Points on a hilly landscape, in no order, each with its height.
A ball rolls from a point to the lowest of its 6 nearest points, and stops where none of them is lower. Distance is the straight distance between rows; heights are no part of it.
j_9: 80 94 129 82 97 127 91 89 81 124 73 109 90 94 104 115 103 100 84 88 94
 98 72  h=563
j_391: 115 99 100 111 104 108 97 120 114 89 116 83 119 93 136 108 104 108 106
 87 86 91 105  h=338
j_762: 101 125 113 113 91 115 101 72 108 92 65 94 54 112 100 90 78 113 119 106
 86 98 72  h=507
j_622: 96 115 92 95 89 102 104 69 111 96 97 103 83 101 77 60 94 100 105 112 115
 116 98  h=391
j_858: 87 100 116 84 96 92 88 81 100 126 71 124 92 102 69 87 114 83 71 99 92
 118 94  h=398
j_962: 105 90 86 89 104 99 105 85 106 100 99 103 123 104 85 93 102 106 97 93
 105 105 110  h=407
j_306: 93 113 78 107 94 105 109 75 99 76 124 94 88 109 94 80 87 114 124 118 126
 99 105  h=237
j_877: 102 98 110 103 118 108 109 135 96 86 135 85 84 124 151 93 61 110 133 102
 90 76 111  h=287
j_64: 107 93 100 89 98 102 96 88 107 97 102 103 120 90 103 102 105 102 96 91
 110 94 100  h=509
j_463: 106 84 94 87 101 95 104 96 100 108 95 106 132 96 82 94 120 103 86 96 107
 103 106  h=538
j_628: 93 87 95 95 101 87 110 85 101 113 87 120 110 106 55 60 111 97 84 113 111
 133 111  h=414
j_767: 86 99 115 86 91 112 97 80 98 118 75 100 108 96 89 107 104 93 83 96 93 96
 90  h=524
j_981: 95 82 112 83 100 94 97 105 99 122 90 109 131 88 86 115 120 93 76 89 98
 102 92  h=647
j_291: 97 122 59 121 105 91 130 67 82 73 123 97 65 119 59 69 71 114 143 130 137
 89 111  h=322
j_290: 117 77 83 86 97 52 83 137 101 128 92 151 138 97 86 146 136 77 59 100 113
 99 111  h=519
j_587: 105 101 84 101 98 109 111 88 101 79 115 92 107 96 102 84 102 112 113 104
 112 95 108  h=270
j_170: 98 95 113 95 92 111 108 96 102 97 103 84 108 91 113 94 100 109 105 97
 101 93 95  h=379
j_708: 86 108 119 84 93 110 83 85 89 127 36 117 68 95 86 102 103 87 70 77 71
 104 83  h=430
j_65: 120 102 89 122 110 104 107 132 106 80 136 77 99 106 151 109 92 104 113
 98 82 91 126  h=201
j_209: 118 103 90 120 121 100 98 142 108 86 140 78 97 112 153 112 87 96 120 112
 91 92 141  h=241
j_599: 94 122 71 116 90 88 120 68 93 81 113 86 60 111 74 77 73 111 138 126 133
 95 104  h=308
j_996: 121 98 75 110 97 107 96 114 105 80 130 85 119 98 127 108 110 103 110 100
 102 95 119  h=187
j_509: 80 94 101 107 89 79 88 91 110 121 74 138 90 105 47 52 105 89 71 113 91
 149 93  h=427
j_428: 95 86 105 82 98 92 101 93 100 119 80 110 123 93 72 94 115 96 86 96 105
 116 106  h=545
j_37: 136 95 82 104 109 64 86 121 105 108 112 108 147 89 93 134 139 85 67 96
 112 110 117  h=488
j_927: 101 104 96 116 104 108 108 106 98 74 130 83 89 106 131 96 81 116 133 106
 100 81 105  h=249
j_477: 119 94 109 113 116 101 104 150 110 99 130 72 106 101 159 105 84 98 112
 101 84 89 115  h=304
j_432: 96 100 113 114 110 114 113 119 100 82 129 86 72 121 134 89 62 116 145
 112 88 81 101  h=278
j_375: 118 91 128 96 116 97 110 144 113 107 111 80 113 91 156 105 82 101 110 93
 74 85 109  h=481
j_984: 79 90 114 79 100 104 77 87 87 130 58 124 84 100 79 112 114 79 66 92 87
 108 80  h=356
j_986: 76 101 115 74 99 106 83 89 93 131 57 130 89 103 68 95 112 82 72 92 93
 123 90  h=363
j_131: 101 124 100 99 81 113 97 71 104 84 76 97 62 109 90 79 82 107 112 112 102
 100 81  h=470
j_303: 126 97 112 96 126 97 112 146 112 99 119 83 96 115 168 99 63 100 126 101
 83 83 117  h=385
j_113: 114 113 68 122 106 106 108 109 97 72 134 79 94 102 132 108 102 119 122
 103 103 90 129  h=180
j_519: 88 102 119 106 93 120 106 82 104 82 102 89 93 104 113 98 91 111 115 108
 100 85 89  h=326
j_978: 88 111 105 93 93 96 93 75 106 118 61 119 86 102 59 69 100 88 81 97 97
 127 102  h=413
j_662: 122 114 72 132 109 103 86 128 103 73 161 69 103 97 144 118 108 85 100
 113 108 109 139  h=250
j_469: 97 96 77 92 94 86 110 74 117 80 108 98 107 105 82 70 99 107 111 108 125
 119 115  h=372
j_839: 80 103 104 105 88 85 75 97 99 129 62 154 82 102 45 66 100 89 71 98 77
 148 84  h=433
j_12: 92 104 108 89 97 97 97 78 100 114 73 106 94 106 72 76 109 91 85 103 101
 118 86  h=424
j_667: 118 84 98 85 107 75 86 129 101 122 94 118 138 77 96 155 134 87 71 88 109
 88 101  h=508
j_51: 81 71 125 76 102 103 83 143 86 126 88 120 116 79 115 156 119 91 67 88 89
 79 81  h=527
j_549: 85 78 98 80 99 87 91 98 96 130 81 133 112 104 62 94 115 85 67 106 101
 129 102  h=408
j_149: 113 96 73 111 98 105 102 98 103 87 119 94 128 92 106 102 115 106 110 85
 106 95 114  h=305
j_44: 97 98 111 90 96 102 112 86 96 108 87 98 121 96 91 96 115 104 90 91 107
 110 94  h=506
j_804: 102 102 100 108 91 107 111 81 100 79 109 89 92 106 102 84 92 111 119 109
 109 95 103  h=267
j_119: 124 87 80 97 109 78 103 105 105 96 108 100 144 92 94 105 121 91 87 90
 116 111 117  h=422
j_72: 129 91 88 102 106 81 89 118 103 101 111 97 145 87 97 135 130 90 75 86
 107 101 115  h=465
j_378: 81 86 128 84 104 115 99 112 92 128 80 103 118 80 105 137 107 91 71 88 84
 87 77  h=594
j_206: 99 114 66 126 101 97 120 75 76 69 139 86 77 114 82 85 75 122 135 117 127
 81 113  h=273
j_261: 123 107 74 126 115 107 96 116 104 77 143 72 106 98 139 111 100 102 113
 99 96 98 129  h=129
j_500: 96 76 131 94 108 99 95 147 94 134 98 102 126 80 129 146 101 93 74 85 79
 83 90  h=541
j_299: 85 133 117 132 95 106 112 100 85 73 106 89 28 122 99 97 44 96 162 122 94
 88 77  h=489
j_161: 117 106 101 105 125 97 109 149 104 89 123 84 86 124 167 107 72 101 133
 114 91 80 135  h=288
j_73: 130 106 90 128 111 94 99 132 114 92 129 80 125 84 136 128 113 85 91 94
 91 99 123  h=350
j_925: 101 70 103 69 100 75 92 125 96 131 87 128 128 90 91 148 129 96 73 90 109
 85 101  h=522
j_813: 90 113 128 115 88 112 105 98 99 81 98 90 62 109 120 85 66 111 142 120 89
 91 70  h=426
j_592: 92 119 86 102 83 96 106 66 111 80 102 99 60 120 71 57 82 104 126 114 124
 111 103  h=361
j_201: 88 137 93 135 93 111 105 82 89 69 108 90 36 119 85 101 62 102 154 111
 108 84 77  h=439
j_985: 125 94 72 103 105 95 95 105 106 81 127 90 130 87 106 103 117 95 94 93
 115 108 121  h=302
j_369: 126 111 58 122 109 94 91 120 107 71 138 79 124 92 128 108 124 96 103 100
 108 109 123  h=240
j_449: 103 90 75 93 96 97 103 89 104 88 114 103 121 98 86 82 107 105 99 97 115
 108 119  h=329
j_231: 91 123 106 125 83 117 113 86 96 77 113 79 52 114 92 95 56 108 143 118
 112 88 84  h=370
j_317: 99 92 115 104 107 111 106 125 105 90 122 88 104 104 141 103 84 107 112
 89 83 88 100  h=378
j_661: 97 88 117 94 105 101 96 120 99 114 99 98 129 82 116 126 111 101 86 89 83
 85 89  h=615
j_564: 85 81 128 89 103 113 101 118 97 119 89 100 119 91 115 131 112 92 76 86
 83 88 77  h=627
j_484: 81 91 101 103 94 84 89 84 99 132 79 137 90 112 50 66 111 87 81 103 91
 143 101  h=425
j_552: 93 138 109 124 83 111 105 83 102 76 83 96 46 112 96 93 72 113 144 115 98
 94 67  h=133
j_422: 122 89 89 94 103 87 92 111 107 98 111 105 141 87 100 119 127 96 81 88
 107 94 106  h=452
j_830: 134 106 84 112 108 93 89 117 109 84 134 85 136 80 122 125 129 80 89 97
 108 110 122  h=333
j_241: 89 102 119 84 98 107 93 84 92 121 68 106 99 97 83 96 112 92 77 94 97 106
 89  h=455
j_572: 92 106 96 95 89 88 99 76 113 104 84 110 88 109 59 57 100 100 96 118 108
 137 104  h=400
j_588: 103 80 108 86 101 92 95 134 93 125 87 110 132 73 104 157 128 98 65 82 96
 78 91  h=512
j_779: 97 90 122 91 109 98 99 139 99 124 98 110 132 82 119 144 113 99 71 85 82
 86 94  h=542
j_851: 96 121 107 92 86 114 83 74 97 119 45 117 69 103 77 77 95 91 82 81 74 100
 82  h=457
j_556: 92 121 108 86 88 100 89 79 103 128 53 115 69 103 66 67 101 92 83 88 80
 120 93  h=428
j_953: 114 107 48 121 106 98 111 87 83 66 147 86 100 101 113 91 108 111 127 104
 116 96 126  h=211
j_647: 133 100 93 110 107 88 88 125 110 98 129 85 134 81 123 128 121 95 77 88
 90 94 113  h=403
j_36: 121 88 94 102 113 87 90 128 103 111 107 93 136 78 115 148 117 86 69 84
 99 94 97  h=471
j_671: 91 80 111 78 107 101 99 112 90 122 91 108 121 89 94 123 121 89 75 96 97
 95 87  h=651
j_827: 96 124 99 95 85 103 97 62 104 99 65 112 67 108 76 78 90 101 105 99 92
 114 89  h=443
j_949: 91 114 107 121 102 115 115 102 94 74 127 83 72 116 117 93 60 111 140 116
 110 89 91  h=282
j_124: 74 100 121 81 98 115 96 82 95 117 54 107 92 98 81 108 107 84 74 95 95
 104 89  h=445
j_818: 76 80 121 66 98 110 88 103 82 125 66 123 103 89 94 135 117 82 64 100 90
 92 73  h=441
j_844: 92 98 97 94 95 103 103 77 104 95 93 92 108 101 84 81 111 105 100 103 115
 109 104  h=389
j_501: 93 102 114 106 99 119 105 95 95 89 120 79 97 99 130 92 84 110 118 101 97
 86 97  h=291
j_882: 86 83 114 64 97 96 86 99 88 131 70 124 105 95 72 113 117 81 68 100 99
 107 86  h=40
j_836: 109 82 128 103 110 104 100 128 106 113 106 77 124 87 130 117 103 95 92
 83 88 86 90  h=660
j_790: 93 119 112 101 81 108 90 64 105 96 60 105 60 110 90 83 85 107 103 94 89
 101 72  h=505
j_589: 85 107 99 79 83 102 78 85 98 129 47 146 60 99 59 74 99 86 72 81 76 119
 85  h=450
j_48: 89 75 113 67 101 101 91 119 86 137 78 118 117 92 85 140 121 91 69 90 103
 86 87  h=551
j_868: 111 106 99 120 113 101 110 133 91 87 138 82 81 114 147 97 69 116 132 110
 89 83 130  h=251
j_366: 90 110 81 125 100 104 116 90 87 67 139 90 71 115 101 93 75 122 137 120
 115 78 103  h=265
j_542: 79 127 83 125 104 102 120 82 83 68 126 86 60 116 82 94 75 118 142 124
 125 80 97  h=303
j_966: 97 121 101 100 93 86 95 69 115 111 63 124 73 103 60 59 98 96 89 103 83
 132 93  h=415
j_507: 87 97 128 99 99 121 108 101 102 103 102 83 107 102 129 103 98 105 101 98
 82 88 81  h=484
j_470: 110 83 92 85 105 82 96 110 96 119 101 116 137 90 81 125 127 95 75 89 110
 100 107  h=523
j_394: 117 87 95 96 104 98 98 103 107 96 112 95 130 87 115 111 117 108 97 84 97
 90 104  h=461
j_788: 109 99 92 118 111 105 101 117 100 82 134 76 98 101 146 102 89 113 120 95
 90 93 118  h=207
j_547: 113 71 91 89 107 69 103 108 104 123 101 121 136 99 65 109 136 88 85 92
 112 112 120  h=533
j_10: 101 106 62 109 95 101 113 79 88 71 129 94 82 109 85 73 87 123 130 114
 134 101 116  h=257
j_965: 92 108 109 94 93 110 108 72 102 95 87 97 101 101 94 84 102 103 101 101
 107 107 91  h=423
j_483: 99 75 97 80 107 75 93 111 96 130 89 142 136 99 62 113 134 89 69 97 113
 107 109  h=497
j_430: 85 100 129 100 92 122 102 86 104 93 75 78 91 100 113 99 96 104 100 103
 90 95 75  h=435
j_640: 105 99 101 103 100 109 107 105 108 80 119 85 111 96 125 109 92 117 120
 93 99 89 99  h=286
j_452: 94 104 75 105 91 87 112 73 113 88 105 111 90 110 68 49 91 108 112 122
 126 132 113  h=388
j_740: 98 121 99 101 91 107 102 64 106 77 91 96 64 113 83 83 79 110 122 116 114
 103 86  h=416
j_21: 103 87 88 92 100 77 105 95 107 106 97 118 127 105 68 73 110 95 89 102
 110 126 116  h=449
j_551: 90 89 124 95 106 115 103 112 101 104 94 97 120 92 123 114 104 111 100 90
 89 92 87  h=622
j_54: 90 116 113 92 91 110 92 68 105 102 65 96 76 104 89 81 101 97 97 98 98
 105 90  h=464
j_781: 102 102 114 110 107 115 109 109 97 86 125 81 88 110 135 98 67 117 132
 106 87 83 94  h=275
j_954: 90 84 112 90 101 112 107 101 101 113 90 89 116 94 104 108 112 104 90 88
 101 98 86  h=554
j_548: 91 123 92 127 87 109 112 73 92 77 107 82 54 106 93 79 65 113 147 125 115
 93 93  h=373

For each start below, name the point where the ball stops.
j_36 -> j_261
j_851 -> j_882
j_667 -> j_261
j_463 -> j_306
j_44 -> j_306
j_507 -> j_261
j_551 -> j_261
